Points, in no order, along strands that fork and pass close to each other.
(in the rows, 128 means zero)
Two points are linked if the straight distance between their rows is under 134. Some points are linked to none.
litil: [121 175  92 130 196  96 117  76 165 181 107 101 122 105  82 191 117 157
 131 109  53 109 120 150 130 128 106 203  97 116 125 134 117  68 151 131
 123 173  96  94  94 181 149]
genup: [ 82 145 122 109 122  82 108  91 159 108  96 142  53 114 142 155 104 131
 149 140  99 116 115 156 133 111 103 135 161 135 174  84 102 200  83 142
 169 129 100 131 142 155 175]
tovib: [161 141 159 131 199 132 132 155 130 155 149 140 142  87  87 172 169 144
 110  78  99  90 124  97 145 140  92 127 162  93 101 128 143 123 153 144
 160 129 100  81 150 135 105]
nili: [114 148  89 115  70 129 129 133 161  97 132 142 130 161 124  30 109  78
 111 180 118 127 115 156  95  98 123 136 204 133 120 139 127 173  88 137
 136 144 132 121 154 143 124]
nado: [120 172 138 168 104  94 121 191 180 150 164 153 121  59 123 163 168 155
 129 135  88  84 127  90 127 142 102 216 188 115 103 130 169 143 123 100
 162 165  96 123 200 145  56]
fad: [ 92 128 138 121  79 119 100 108 103 110  93 153 105 125 148 151  87 146
 165 146 137 146 147 105 105  91 138 120 110 149 177 107 132 212  86  92
 150 132 135 144 152 114 119]
Sokig: [121  98 132  99 121 102 147  91 147 107 145 139 126 128  93 121  92 131
 166 125 140 170 123 149 137  79  69 105 167 158 163  63  80 207 101 131
 167  99 129  92 141 107 178]
gef: [ 93 158  90 131 104 107 110 130 191 116  93 106  74 112 171 113 171 126
  99 159  69  94 138 144 146 166 159 157 150 116 168 149 145 105 134 158
 144 183 140 120 103 174 137]
dukad: [174 137 115 118 159 121 139 138 115 152 167 124 178  97 100 152 106  88
 141 137 105 128 106 146 118 136  92 122 159 126  89 116  87 127 136 144
 150 118 100 116 162 147 141]
rok: [117 105 155 111  72 180 120 169 147 100  94 118 122 182 185  46 144 114
  67 121 168 123 153 125 140 152 172  86 136 137 140 162 185 141  91 147
  82 102 163 178 112 104 115]
Vatof: [141 134 177 138  99 144 119 166 157 137 150 164  90 109 146 111 182 136
 109  95 116  73 134  86 148 143 122 126 217 114 171 130 169 189 130 179
 190 125 123 120 168 105 114]
korer: [118 121  87  92 126 115 153 101 151 109 154 122 108 136 129  83 100  98
 162 153 148 157 135 180 132 121 124 127 170 134 127  90  64 144 124 163
 127 115 122 121 101 139 160]
Nuv: [173  91 152 102 130 180 143 170 108 116 143 125 173 167 142  74 130 109
  83 118 205 128 127 139 144 139 149  48 145 126  97 140 136 108 130 138
  99  61 151 178 122 108 127]
kidu: [176 116 152 166 165 148 169 134 108 173 220 108 174 124 100 111 118 116
 154 137 154 153 108 122 100 143 127 161  63 108  77 116  86  26 183 138
  90 133 140 124 101 105 143]
Zefe: [102 157 135 127  87 102 101 116 154 124 111 157  58  99 145 135 126 125
 133 142  86  83 114 136 123 112 122 149 196 127 171 111 138 215  95 154
 192 139 106 113 171 148 153]
Naz: [147 146 148 161 138 108 126 198 135 145 159 156 158  78  94 163 179 153
 114 108 113  90 128  74 127 123  90 168 157 108  92 137 163 130 138  84
 156 143 101 113 202 133  45]
Tuse: [206  77 149 127 119 168 157 148 104 148 206 127 201 115 115 122 132 106
 143 126 146 144 130 113 127 122  98  87 164 150  97 120  95 125 138 131
 175  96 130  92 175  78 107]
deba: [138 102 143 120 112 119 145 102 140 137 186 144 151 124  99 107  78 119
 168 131 111 147 132 127 143  98  96 134 190 145 155  79  87 180 122 130
 180 117 134 100 140  92 140]
Sugud: [127 153 158 120 128 124 102 133 152 127 117 164  57  94 133 140 162 124
 101 102  93  67 123 122 155 130 112 110 219 112 171 126 161 204 119 185
 199 122 109 107 168 130 146]
noz: [163 104 185  99 160 141 120 113 146 139 162 141 107  94 136 174 155 141
 147  77 122 112 150 125 163 134  89  95 192 134 163  98 122 195 139 194
 202  89  94  87 140  97 138]
mova: [128 131  94 163 131 110 143 154 170 124 123 103 163 143 124  89 172 109
  81 134  95 131 136 118 138 154 148 138 131 122 115 174 138  58 146 131
  96 159 157 115 101 139 116]
rufo: [158 100 161 130 176 162 155 114  90 150 157 120 132 128 109 160 122 154
 152  83 154 142 122 122 131 153 118 102  78 113 110  93 113 102 150 154
 126 105 111 125 104 107 143]
kif: [112 153 108 123 173 112 123  88 150 147 131 108 112 109 148 145 104 134
 168 142 113 121 128 172 114 160 143 194  90 125 144  94  75  60 171 154
 115 170 114 148  70 174 162]
denok: [146  95 176 152 111 153 138 124 100 160 207 141 170 112 134 116  89 135
 197 118 155 147 148 113 120 139 137 140 106 133 135  88  98 120 160 131
 165 112 125 137 129  79 111]
bage: [ 75 125 118  84  56 148 110 108 143  70  84 133  71 179 151  80 118 116
 137 156 189 167 134 155 113  83 126  94 137 137 165 120 130 221  63 123
 141  96 140 152 143 115 138]
megil: [ 70 126 112 136  86 120 119 114 171  99  97 116  77 139 181 104 134 138
 122 131  92 125 146 137 141 149 165 154 133 131 173 135 139 133 113 141
 132 160 152 131  92 132 126]
Rul: [101 113  85 121 158  75 157  79 149 119 117 138 122 144  62 117  98 130
 120 121 113 165 100 142 134  77 101 117 129 140 125 105  96 140 107  72
 112 135 160  74 111 137 164]
dipi: [112 109 102 125 160 117 151  93  97 121 119 105 100 155 105 155 126 149
 153 101 165 167 105 153 126 130 115  97  67 138 115 100  93 109 123 110
  93 113 122 128  85 133 165]
fugu: [130 128  89 165 158  97 170 116 151 127 137  90 136 154 103  96 167 123
  89 129 110 153 114 142 137 146 148 150  84 134  99 166 116  35 161 127
  67 143 163 104  60 150 144]
magog: [113 144  89 105  99 123 122 139 173  82  92  87  77 132 196  86 175 110
  85 159 119 114 142 171 137 177 177 142 122 133 145 168 128  66 158 201
  94 158 142 156  58 179 139]
Tira: [134 175  78 104 134 101 113 130 111 127  72 119 162 107 127 180 122  93
  72 156  76 101  78 145 129 129 109 125 130 155 109 168 143 126  90  88
 118 127 103 121 192 177 132]
zinu: [149  98 191 195  90 136 153 189 116 149 188 129 173 146 142  79 130 142
 139 110 162 147 171  87 124 141 160 135 106 108 118 121 145  83 161 138
 106 119 152 149 103  76  96]
piteb: [136 144  65  95 157 109 132 102 105 111  73 118 150 135 103 170 128 112
  91 146 124 132  80 161 120 119 109  97 114 141  90 149 114 115 100  86
 100 127 124 114 156 176 158]
lile: [122 156  76 136 165  85 132 113 159 132  75 106 146 121  91 161 151 114
  64 127  52 116 113 141 149 142 111 148 125 116 114 167 132  82 137 113
 121 165 128  73 120 165 133]
pugus: [101 120 133 129  42 165  73 144 103 102  96 146 131 144 180  91 107 105
 144 172 160 137 148 120 103 132 173 140 105 148 152 159 163 168 104 107
 120 132 139 168 136 114  95]
zor: [129 135 130 186 120 116 140 167 144 142 169 123 161 133 134 107 148 129
 131 135 118 121 145 102 109 152 149 150 137 111 106 137 128  79 162 133
 104 152 141 136 107 122 110]
tida: [113 141 119 148  84 125 103 140 110 141 169 142 170 110 160 105  70 107
 185 200 145 140 156 137  93 124 170 202 106 135 120 126  97 118 135  96
 112 152 123 164 129 139 111]
bepod: [168  97 138 103 101 159 140 121  57 112 146 134 175 147 101 127  77 137
 159 161 189 178 131 110 102  61 113  74 115 158 112 106 103 177 141  80
 156  92 141 119 171  95 129]
ruka: [148 126  81 107  85 108 142 127 106  97 141 133 164 149  95  81  69 101
 126 192 141 158 102 148 104  75 115 116 175 145  88 144 120 172  94  78
 115 128 145 107 161 143 139]
Sem: [156 110 169 137 176 145 154  90  80 161 170 130 150 100  70 189  79 168
 192 105 118 144 108 101 119  95  94 144  88 130 116  75 105 127 134  82
 156 117 109 110 143 106 129]
marop: [125 114 172 196  79 125 128 197 139 138 159 122 154 127 161 112 151 157
 137 114 127 119 168  76 124 159 164 170 107 112 124 150 170  87 150 126
 113 152 147 151 119  99  76]
radot: [139  82 158 172  76 138 135 175  99 139 173 140 157 180 119  72 108 152
 137 134 174 160 167  92 118  99 156 133 106 132 124 135 140 124 144  95
 107 121 180 134 105  76  80]
Saku: [121  95 128 136 162 129 158  78 133 148 184 125 126 140 114 101  81 142
 193 114 155 161 129 154 142 115 122 139 119 143 148  63  76 109 148 134
 114 116 136 119  89  99 159]
vodet: [ 91 147 129 124  17 177  60 147 131 111  95 134 112 159 180  60 113  93
 142 196 141 125 130 137 104 116 171 162 146 143 148 172 182 197  80 127
 151 159 123 157 163 120  98]
gebom: [124 146  76 109 109 103 135 125 124 114 118 134 145 138 119  94 109  84
 109 170 116 132 113 146 107 110 124 124 169 135 113 129 114 150 105 108
 121 133 129 121 154 151 136]
vul: [ 81 100 113 110  55 149 131 109 154  80 111 117  98 197 155  43  94 134
 130 156 182 187 165 148 128 117 173 132 111 141 144 137 133 155 100 113
  79 117 162 143  71 115 109]
Vof: [115 128 100  87  95 140 126 143 176  68  91 104  79 156 197  46 166  93
  82 144 144 108 139 182 130 154 167 110 153 129 138 156 145  97 124 194
  95 122 130 169  79 154 134]
Zizuk: [111 143 159 167  68 137 103 195 130 122 132 157 131 108 160 131 174 141
 125 129 116  96 144  75 122 141 142 157 140 124 130 159 184 146 132 113
 144 154 131 150 179 113  66]
Kitof: [124 173 144 139 148 152  79 160 135 132  93 114 132  81 178 182 193 142
  91 117 111  73 131 110 143 191 152 151 110 114 123 182 175  93 165 158
 135 151 110 166 159 165  95]
tul: [135 157 127 128  84 123 111 135 100 134 137 149 141 102 144 136  98  98
 158 166 117 101 122 135 108 124 123 143 176 144 139 113 124 185 108 136
 158 124  96 147 184 136 133]
vogi: [152 109 124 110  77 138 116 145  83 111 140 146 165 154 100  96  80 116
 141 175 158 162 135 106  97  51 127  93 157 161 105 127 126 195 109  71
 146 112 155 121 179 114 119]
kobu: [118 121 155  87  50 198  93 147 147  90  90 124 109 200 180  16 124  92
  78 153 198 127 142 160 123 114 158  95 144 128 137 170 173 180  80 149
 106  99 136 182 128 108 107]
ranam: [131 115  87  84 115 142 147 123 147  67 115 118 116 167 135  65 139  97
 104 146 191 147 121 178 128 118 129  74 163 125 111 134 103 128 106 157
  90  88 132 156 106 136 140]
zogob: [ 81 103  78 117  81 135 126  98 155  75  90 113  95 173 155  86 115 118
 120 157 129 179 146 138 136 119 144 117  95 149 153 156 133 160  88  84
 101 131 169 116  88 107 111]
zupe: [141 130 152  80 229 121 105 109 125 142  97 122  94 108 102 204 138 147
 137  86 100 117 112 148 147 127  67  77 136 104 124 106 126 141 135 171
 154 107  71  82 115 151 169]
bomu: [147 100 115 102  98 160 137 149 115 107 128 120 151 175 118  68 120 100
 101 135 207 153 132 139 124 113 135  58 146 137 100 147 122 150 111 113
  89  88 155 143 131 115 125]
fasok: [ 90 119 148  96  35 176 110 124 155  84  93 119  85 212 157  24 109 103
 124 150 203 162 160 160 101  95 147 119 150 134 162 135 153 202  77 141
 120 103 135 160 121 110 113]
Gada: [134 131  99 153 179 102 142 126 129 146 121 120 148 120  70 164 146 137
  92  99  83 116 111 103 141 127 112 125 114 110 106 152 135  88 132  92
 116 155 131  77 128 144 121]
bote: [127 100 111 111 129 137 167  87 170 123 196 125 128 134 132  50  78 100
 188 160 163 168 137 179 138 116 133 159 162 145 143  78  57 116 149 146
 118 122 135 131  83 117 155]
tuka: [171  89 161 149 121 165 148 131  65 154 209 134 180 116 102 122  77 128
 189 154 173 170 134 118  95 104 138 140  68 129  83 102  90 102 165  91
 134 112 138 134 133  93 110]
Nibo: [139 168 102 164 174 133 133  95 138 183 131  90 169 119  85 183 142 139
 125 117  74 121 113 126 112 149 115 214  23 119  94 176 108  32 158 112
  92 162 131 103 112 159 128]
Kufan: [146 174 124 110 175 140  94 142 115 147  84 124 131  97 161 198 171 120
 104 116 102  76 112 130 132 164 122 119 115 124 119 167 159  99 140 145
 128 139 101 163 157 177 126]
sapa: [170  82 160 127  99 145 145 126 123 152 214 144 191 109 110 121 100 112
 173 147 129 156 142  99 133  93  90 127 177 170 135  93  88 166 126 120
 190 106 131  96 170  75 109]
Lopet: [154 114 156 154 158 159 147 117  58 148 131 118 142 127 115 179 123 159
 140  77 167 134 115 104 115 140 136  86  37 115 107 124 138  96 127 113
 105 104 129 146 122 108 130]
loniz: [127 147 143 161 121 136 118 120 109 152 171 133 154 103 147 122 101 120
 189 157 142 130 146 141  96 153 153 180 100 117 123 107  95  98 161 133
 132 146 114 169 120 131 125]
Bogin: [ 91 123  73 127 169  78 159  75 163 124 106 107 105 141  96 121 126 132
 117 130 102 149 123 166 140 119 127 170 102 131 139 118  98  74 142 110
  82 156 144  98  49 156 160]
gik: [131 178 151 134 189 131 120 110 124 165 131 112 128  67  87 230 138 173
 137  92  74  87 122 100 119 136 100 202 103  89  98 122 144 118 140 120
 152 142  64 102 155 173 106]
Bapon: [116 115  77  94 154 109 149 114 146  94  86 125  99 161 120 108 145 117
  99 118 154 149 116 162 133 129 121  65 145 132 113 123 103 126 116 146
  94 104 130 121 102 147 152]
kal: [129  95 182 147 130 141 147 122 120 163 193 169 156 105 118 143  76 149
 203 113 131 140 156  98 140 100 122 178 136 136 156  69 101 144 145  93
 175 120 145 126 132  78 109]
nuz: [100 172  91 125 151 106 100  92 142 139  78  94  90  99 149 208 152 143
 129 132  74 110 131 145 143 161 136 165  87 121 150 141 124  96 135 144
 128 156  98 119 108 178 132]
mosa: [112 129 160 139  97 143  99 139 125 121 122 147  85 109 164 147 147 146
 134  91 142  95 150 104 142 149 145 108 146 110 173 109 157 180 113 152
 156 120 123 146 142 115 129]
somog: [152 124 130 161 113 119 128 211 141 133 147 163 169 116 111 124 178 133
  91 129 112 102 116  81 125 114 105 125 186 115  98 160 175 131 128  71
 142 140 135 123 207 109  59]
danod: [114 120  79 103 143  85 166  91 171 100 134 135  94 153  94  74 109 114
 122 131 108 132 131 172 144 112 107 126 188 128 145  89  85 133 126 159
 134 144 134  91  89 145 163]
Rir: [125 114 147  88 181 111 112 119 133 116  88 131  87 128 118 182 149 154
 119  78 133 133 126 139 152 114  81  58 143 115 138  89 104 168 110 167
 161  87 111 108 129 119 173]
Dap: [109 120  75 120 130  83 151  85 127 106 131 135 133 158  73  93  73 118
 131 171 138 183 106 154 125  69 118 146 127 163 110 126  95 134 109  44
  84 133 176  96 112 153 150]
buno: [133 108 144 133 151 110 165 143 146 128 136 105 102 162 142  97 152 141
  95  89 129 131 159 123 155 156 158 100 143 119 130 120 138  77 142 190
  90 115 144 126  75 120 144]
gep: [173 109 167 159 156 150 160 139 103 154 197 107 158 128 122 128 131 131
 158 107 151 141 128 104 128 171 135 130  87 103 102 114 114  65 173 168
 112 117 122 138  99  95 130]
pulu: [159  93 158 141 111 165 143 158  80 129 143 122 158 152 145  97 122 116
 121 118 202 144 152 127 123 158 170  83  82 123  99 131 133  95 142 150
  83  91 152 172 104 112 128]
Tur: [120 123 115 135 188  80 147  74 127 157 135 130 142 124  39 156  82 150
 134 117  98 145  94 129 139  77 101 154 101 138 117 104 109 107 117  60
 119 134 135  73 120 135 164]
Sopu: [181 154 138 101 218 142 129 113 116 165 149  84 124 117 132 167 145 123
 148 120 129 123 132 160 101 180 102 126  74  90 103 135 105  52 193 222
 119 131  95 138  82 149 153]
gud: [101 131 129  91  85 131 106 116 119  85  99 145  85 139 148 124  99 121
 168 154 166 153 116 152 115  97  96  85 151 160 161  96 104 234  72 147
 163  88 120 147 168 122 164]
numuz: [153  95 171 105 155 138 143 108 126 129 134 131 116 124 117 168 129 142
 141  63 139 146 135 112 155 120  87  64 154 133 154  71 111 184 120 173
 176  84 120  96 135  84 153]
ter: [154 134 152 152 103 151 101 164 104 150 178 136 170  90 181 130 129 104
 169 154 157 108 146 119 100 176 158 143 112 104 113 121 106  99 166 169
 139 133 103 171 155 125 111]
guk: [128 129 173 114  71 155  91 142  93 115 103 158 118 119 163 130 126 123
 142 122 168 111 136 125 131 139 130  85 143 131 158 115 152 205 108 157
 168  89 103 181 173 105 136]
Rital: [138 161 101 117 154 132 114 160 144 110  99  95 147 130 179 121 182  91
  84 132 122  97 134 155 124 185 151 119 116 122 105 175 142  50 178 181
  89 140 136 170  98 163 132]
nus: [105 156  97 107 123 119 105 142 172 108  70 154 111 125 147 106 186  91
  51 141  72  78  90 131 155 142 118 114 190 135 143 185 188 150 103 138
 144 157 130 124 170 140 131]
rava: [126 144 148 135 149 129 117 150 132 126 107 117  95 122 174 150 160 139
 118 104 123  93 143 129 142 167 155 107 143 106 146 132 150 107 155 196
 134 138 118 143 104 151 130]
Gafa: [106 165  97 143 182 109 133  78 134 167 102  99 140 108  84 211 116 151
 127 122  57 126 106 120 130 122 109 207  52 138 115 151 116  78 117  82
 112 153 117  96 118 160 138]
sos: [ 77 139  94 131 119  66 131  94 183 118  96 147  87 127 115 129 116 130
 108 132  70 118 125 133 143 108 128 155 169 122 172 111 138 161  99 113
 140 166 139  88 123 145 149]
nud: [ 69 106  84 116 117  95 141  95 154  78  76 115  85 161 131 131 126 138
 108 119 125 169 130 136 133 110 125 101 109 139 163 127 125 158  85 106
 102 128 158 111 100 117 142]
tesi: [175  80 132 149 159 153 182 107 110 157 228  99 165 146  87  88 108 114
 155 139 175 165 110 142 121 123 125 127 101 145  87 109  71  65 168 130
  93 105 151 100  93  96 147]
nim: [178 110 184 107 195 143 139 128 143 154 177 136 131  88  95 171 168 142
 124  66  98 102 152  97 167 147  82 108 192 115 122 110 142 152 152 179
 196 107  81  69 139 102 109]
punu: [151 100 136 148 180 113 157 124 120 148 147 121 136 134  65 156 143 150
 100  76 108 129 111  96 148 109 107  87 134 106 116 121 130 120 138 100
 128 123 140  68 122 108 138]
muv: [166 158 124 108 212 133 128 141 115 145 108 115 141 123 117 162 163 122
 100 104 117  96 102 143 135 160 108  93 120 107 102 159 137  76 157 157
 121 124 105 135 121 160 140]
Dezu: [122 140 113 144 170 112 151 123 151 121 115  71 107 146 135 124 175 136
  96 116 106 134 136 155 134 170 158 153  69 130 124 159 129  25 172 183
  72 149 146 124  42 153 149]
tomu: [181  77 147 114 124 164 163 123  91 125 167 121 174 139  91 132 108 127
 132 119 171 154 114 121 128  93 103  53 140 153 111 111  98 153 140 104
 157  77 152 100 158  82 131]
figuk: [164 144 126  78 237 125 118  86 129 159 121  97 108 113  84 194 114 143
 157 114  94 149 110 165 131 146  50 114 129 109 108 102 105 103 148 199
 154 120  68  72  97 157 178]
sasum: [128 187  70 125 143  97 104 136 158 127  71 116 155 101 125 166 155 102
  56 149  51  99  99 137 145 146 109 157 146 137 111 186 152 102 113 116
 126 165 119 106 170 175 129]
rubu: [126 102 174 151 108 131 141 142 104 128 105 143 124 139 144 154 145 168
 106  64 146 129 157  77 141 136 164 103  94 121 158 125 179 144 115 115
 122 107 154 140 122  88 104]
zut: [110  99 130 163 146 121 164  97 129 148 167 123 127 157 121  90 100 135
 171 120 152 159 137 133 130 128 157 147  91 129 134 105  99  81 149 106
  85 139 165 133  75 105 138]
goz: [136 129 115 164  86 118 125 187 145 129 146 152 164 142 115  78 154 108
 102 159 108 118 121 108 112 120 116 133 180 115 101 161 155 120 124 108
 131 156 151 122 169 116  94]
sunos: [171  71 147 142 115 173 162 120  79 140 209 120 173 143 102  89  93 128
 161 127 214 176 131 131 117 120 139 102  85 143  91 112  84  96 162 122
 104  82 150 124 110  77 123]
vezu: [144 103 112 142 102 124 127 132  70 141 156 147 171 150  94 121  76 143
 149 186 147 162 135 104  93  57 145 140  98 156  93 154 130 112 133  29
 124 135 168 114 140 121 103]
dobev: [168 100 145 126 202 162 160  74  89 172 175 108 149 116  67 173 102 159
 172  99 137 152  86 124 115 126  85 118  66 122  98  91  82  96 146 128
 133 117 101  95 114 117 157]
misoz: [134 131  85 108 156 133 142 104  82 112 100 102 138 130  97 158 123 122
 131 131 159 153  89 155 104 117 121  82  72 134  89 138  96 119 106  83
  90 101 125 131 123 148 154]
Kab: [128  93 122 172 106 133 151 126  95 130 148 120 149 171 115  94 122 136
 136 134 165 164 143 114 118 112 166 129  79 140 117 141 121  94 139  80
  75 123 165 130  88 107 118]
bas: [121 113 126 134 164 109 141  80  94 144 134 128 133 122  81 175  85 156
 165 110 125 145 106 117 116  86 107 120  86 137 126  83  99 141 116  69
 124 122 128 103 126 128 150]
nomun: [ 91 121 116  98 146  79 125  92 154  95 106 136  93 131  99 153 108 142
 145 118 116 155 110 149 142  82  87 104 138 135 155  74  86 196  78 124
 151 117 126 101 130 129 179]
Momig: [100 125  53 125 141  94 159  74 144 108 111 117 125 146  95 104 105 122
 124 161 126 168 105 174 125 108 127 167  86 164 116 140  87  92 120  72
  63 142 159 105  78 153 144]
fek: [113 113 190 130  78 142 134 158 134 125  87 138  96 157 189 128 141 164
  86  67 154 117 171  88 156 167 175  99 123 127 173 130 195 148 100 161
 117  95 163 164 117  81 114]
taru: [125 153 104 143 106 117 109 174 167 114 116 145 137 135 143  76 177  95
  77 158  90  81 112 119 128 145 126 138 193 127 123 175 167 123 133 144
 136 162 128 134 162 128 112]
libom: [118 157 126 172 108 130 103 174 150 131 128 123 144  90 164 170 183 129
 117 129  92  91 132  87 133 173 146 167 124 117 119 170 169  91 147 113
 136 168 112 141 164 141  78]
Zib: [115 160 146 149 101 109 118 144 128 148 157 155 126  74 141 154 107 138
 164 151  95  93 130 107 114 121 126 186 166 130 150 107 136 158 121 115
 162 153 103 145 180 148 107]
tem: [155 162 151 134 205 131 132 133 131 148 133  70 110 127 142 136 161 134
 121 119 120 122 147 152 116 179 138 145  73  96 108 148 127  19 198 228
  90 153 124 140  56 146 150]
duro: [ 96 122 107 126  94 117 100 107 106 111  88 141 118 131 133 167 103 144
 130 131 108 154 141  88 116  79 131 119  86 158 152 139 154 195  85  40
 129 137 153 109 142 107 110]
zuzi: [ 99 161 112 116 201 106 112  67 145 162  85  92  87 120 107 205 120 171
 154 113  92 134 118 145 133 143 116 168  63 113 143 113 107  87 139 139
 121 161  92 110  79 166 164]
soko: [157 137 156 145  81 133 116 193  82 147 140 167 167  88 119 150 123 138
 141 163 121 122 137  79 106  88 116 151 150 129  95 144 162 157 126  76
 149 139 111 146 215 113  54]
dola: [120 132 124 123 145  68 136 106 159 129 128 151 108 119  86 130 117 123
 112 111  68 114 122 122 151 102  94 142 202 114 154  96 121 168 119 143
 168 147 118  75 137 139 151]
Kifo: [106 147  99  93 159 135 102 123 148 110  47 142 130 125 161 156 176 106
  49 126  88  88  84 128 159 147 113  84 140 148 137 178 170 130 106 108
 119 120 130 135 152 145 130]
donef: [ 98  91 117 123  69 147 109 117 113 104 132 136 127 187 146  66  72 129
 164 160 202 185 174 130 117  89 182 155  77 150 131 142 133 152 124  91
  81 128 165 150  83 113  95]
gime: [127 101 117 110 191  79 149  96 172 133 135 142 104 136  79 119 114 140
 127  90  95 139 120 145 165  98  90 116 179 115 147  76  99 145 133 157
 148 130 125  58  87 123 170]
vep: [108 146 116  82 133 144  94 143 120 110  61 169 134 135 159 137 158  88
  79 132 121  80  81 126 140 133 115  67 155 149 141 161 170 175  88 106
 131 107 127 175 186 141 133]
mukar: [146 139 149 121 194 142 131 132 114 137  98 102 113 135 157 167 160 143
 104  84 131 115 131 125 134 175 146  92  75 106 123 139 150  68 156 174
 103 126 119 159  93 137 138]
zedo: [109 173  66  73 155  78 123 101 138 108  81 106  96 107 134 161 112 108
 130 168  96 126 104 204 125 133  91 140 145 138 125 103  78 135 102 165
 134 127  87 129 125 198 182]
gug: [103 115 127 142  59 147  88 131  92 107 119 127 138 142 179  83  84 126
 167 168 183 160 164 140 105 137 190 160  58 133 130 156 135 141 130 101
  95 139 143 174  96 118  97]
zepem: [123 131 178 152 101 125 123 142 123 153 183 168 137  81 136 140  99 158
 193 138 109 124 149  91 126 108 123 199 162 118 144  90 112 159 146  95
 178 145 123 140 161 105  83]
Dapom: [118  93 127 151 147 103 149 109 126 128 109 132 120 149  88 150 148 151
  81  79 107 135 120  87 142  95 126  88 111 120 136 139 160 132 109  59
 112 129 170  75 118 101 135]
genip: [113 143 125 110  98 128 105 121  89 106  95 139 113 117 143 165  99 127
 159 145 137 129 109 148 116 108 116 108 137 140 142 102 111 203  86 120
 151 110 100 153 175 143 151]
malu: [120  97 170 155 128 125 152 118 102 140 138 136 124 153 119 130 115 163
 152  79 150 152 156  90 136 119 150 109  94 128 150  95 134 139 139 105
 126 109 155 132 103  84 123]
sufu: [ 85 166 104 115  34 152  94 127 160  95 100 125  91 155 150  41 112  70
 123 205 105 119 110 153  89 104 152 150 176 152 144 162 168 188  74 128
 148 161 123 133 157 129 123]
sotas: [109 136 107  89  68 181  98 140 157  73  83 126 101 162 185  36 151  73
  89 165 168 109 115 176 117 138 161 113 153 140 130 180 150 141  90 158
  97 119 117 187 123 148 123]
pok: [138 173 120 119 139 127 101 149 157 116 103  90  96 102 191 122 181 101
 113 159 118  91 155 165 122 181 171 147 129 116 134 155 128  53 190 220
 119 159 122 168  91 187 148]
neruf: [131 139  77  96 178  95 167  69 148 139 150 113 122 117 109 119  85 103
 171 155 130 159 104 210 124 117 102 190 133 137 112  81  45  74 152 153
 102 132 107 118  81 171 183]
fofi: [156 131 143 133 139 164 127 138  59 138  99 128 165 101 123 191 136 150
 119 103 141 120 108  91 107 130 136 101  56 120 102 153 153 118 126  71
 124 113 126 152 160 119 100]
Rem: [163 125 172 165 112 160 106 184  84 135 151 132 180 116 161 111 136 122
 129 123 165 108 135 109 116 167 164 100  95 111 100 142 145  86 156 145
 114 112 118 180 140 108 107]
tebu: [ 93 131 146 151  98 110 110 114 143 136 125 132  86 123 162 135 128 156
 152 120 118 109 155 113 134 139 165 151 137 115 187 102 131 151 129 135
 145 152 129 141 111 123 127]
vika: [143 129 146 106 146 146 102 156 120 138  97 170 132 124 153 142 172 116
  88 100 134  69 104 111 155 145 123  68 171 121 134 149 168 148 132 134
 139 109 118 177 166 127 120]
popo: [ 83 173  97 140 107 121 100 118 163 123  81  98  94  89 186 169 148 126
 116 168  61 103 128 131 150 173 164 180 114 128 165 163 135 106 133 134
 142 171 120 132 132 169 122]
gekub: [151 143 129 152 110 134 118 160  71 136 116 145 172  92 110 180 123 144
 125 143 113 121 117  86 115 110 132 142  98 136  97 152 155 130 117  51
 134 138 117 139 198 127  80]
fofos: [ 88 168 150 158  93 109 112 150 154 144 136 152  95  72 136 162 148 156
 133 129  85  85 139  75 134 122 127 206 161 123 155 130 167 181 106  91
 174 170 112 122 184 127  79]
Fir: [136 134 165 162  79 130 112 190 145 144 168 162 124  94 148 121 159 141
 140 113 121  89 144  78 135 140 123 149 191 106 135 131 155 161 134 149
 166 142 107 140 164 106  77]
Fogi: [ 79 133 105 142 147  75 140  87 171 133 114 132 102 123 116 115 113 148
 136 127  84 132 138 145 147 120 135 166 140 121 165 101 105 110 124 110
 121 167 146 102  77 148 155]
Rad: [115  98 181 142  47 149 134 179 135 122 115 130 121 187 161  63 131 138
  80 106 144 135 171  99 133 135 169 108 142 130 154 145 193 140 101 143
 103 101 175 151 114  77 103]
gagi: [157 139 117 100 212 130 133  94 122 153 139 102 114 126 105 159 129 117
 155 120 126 136 114 171 119 154  96 122 112 107 108 107  85  82 154 182
 117 125  94 114  91 155 170]
zezok: [158 136  97 108 162 133 132 153 130 114 107 125 154 143 139 110 160  91
  78 126 141 105 106 142 129 156 129  78 139 122  92 173 127  80 145 138
  92 120 129 154 117 153 143]
zem: [ 87 112 112 122 134 113 127 115 119 107  83 127  94 142 142 168 125 150
 141 101 149 149 137 133 132 127 133  91  85 131 147 107 115 150  98 114
 112 116 129 140 114 117 152]
laso: [139 139 175 116  84 178  90 169  85 125 102 184 138  96 154 143 143 125
 118 122 156  83 118  95 132 110 126 101 149 139 147 143 186 206 114 113
 165 102 116 186 202 102  93]
Zonap: [150 127 189 133 110 167 106 186  98 138 127 176 147  95 156 134 166 135
 105  92 152  74 132  79 147 148 131 102 148 108 132 139 175 145 135 130
 166  99 114 179 181 104  82]
lib: [140  86 170 151 107 152 167 134  89 147 157 124 137 155 131 102 101 156
 149  84 191 159 164 122 140 153 165 104  90 125 132  90 125 118 143 158
 107  86 150 158  90  81 133]
tus: [153 170 148 131 221 133 120 144 132 165 141 116 138  83  72 202 174 160
 101  90  90  84 127  89 123 144  84 166 121  81  80 148 163  91 154 136
 141 149  82  91 152 159  94]

A fork is a point with three links, a tip a point with one. Leave the first point through the second and follow the links. Name the first fork or tip that comes.
zut / Saku | rufo
gebom / ruka | muv
Nibo / Gafa | Zib
genup / nomun | Dapom
nus / Kifo | Nibo
danod / korer | gik

Follow the links from the first point to the second, and from the first to the third. Name the last point that the two ways share.
genip / gekub / radot | rufo
Fir / Bapon / bage | kobu
vep / Rad / libom | kobu
kidu / Rital / Naz | Zib
gekub / tebu / Sopu | rufo
genup / kal / rava | muv
bomu / duro / nus | genip

A fork is a point with three links. Follow the links from the first point to the second and name the forks in between, in order.
genip / Momig | Zib, rufo
dobev / malu | rufo, Zib, genip, kobu
mosa / zezok | Zib, genip, kobu
denok / Kifo | Zib
Sokig / bomu | muv, kobu, pulu
bas / goz | rufo, Zib
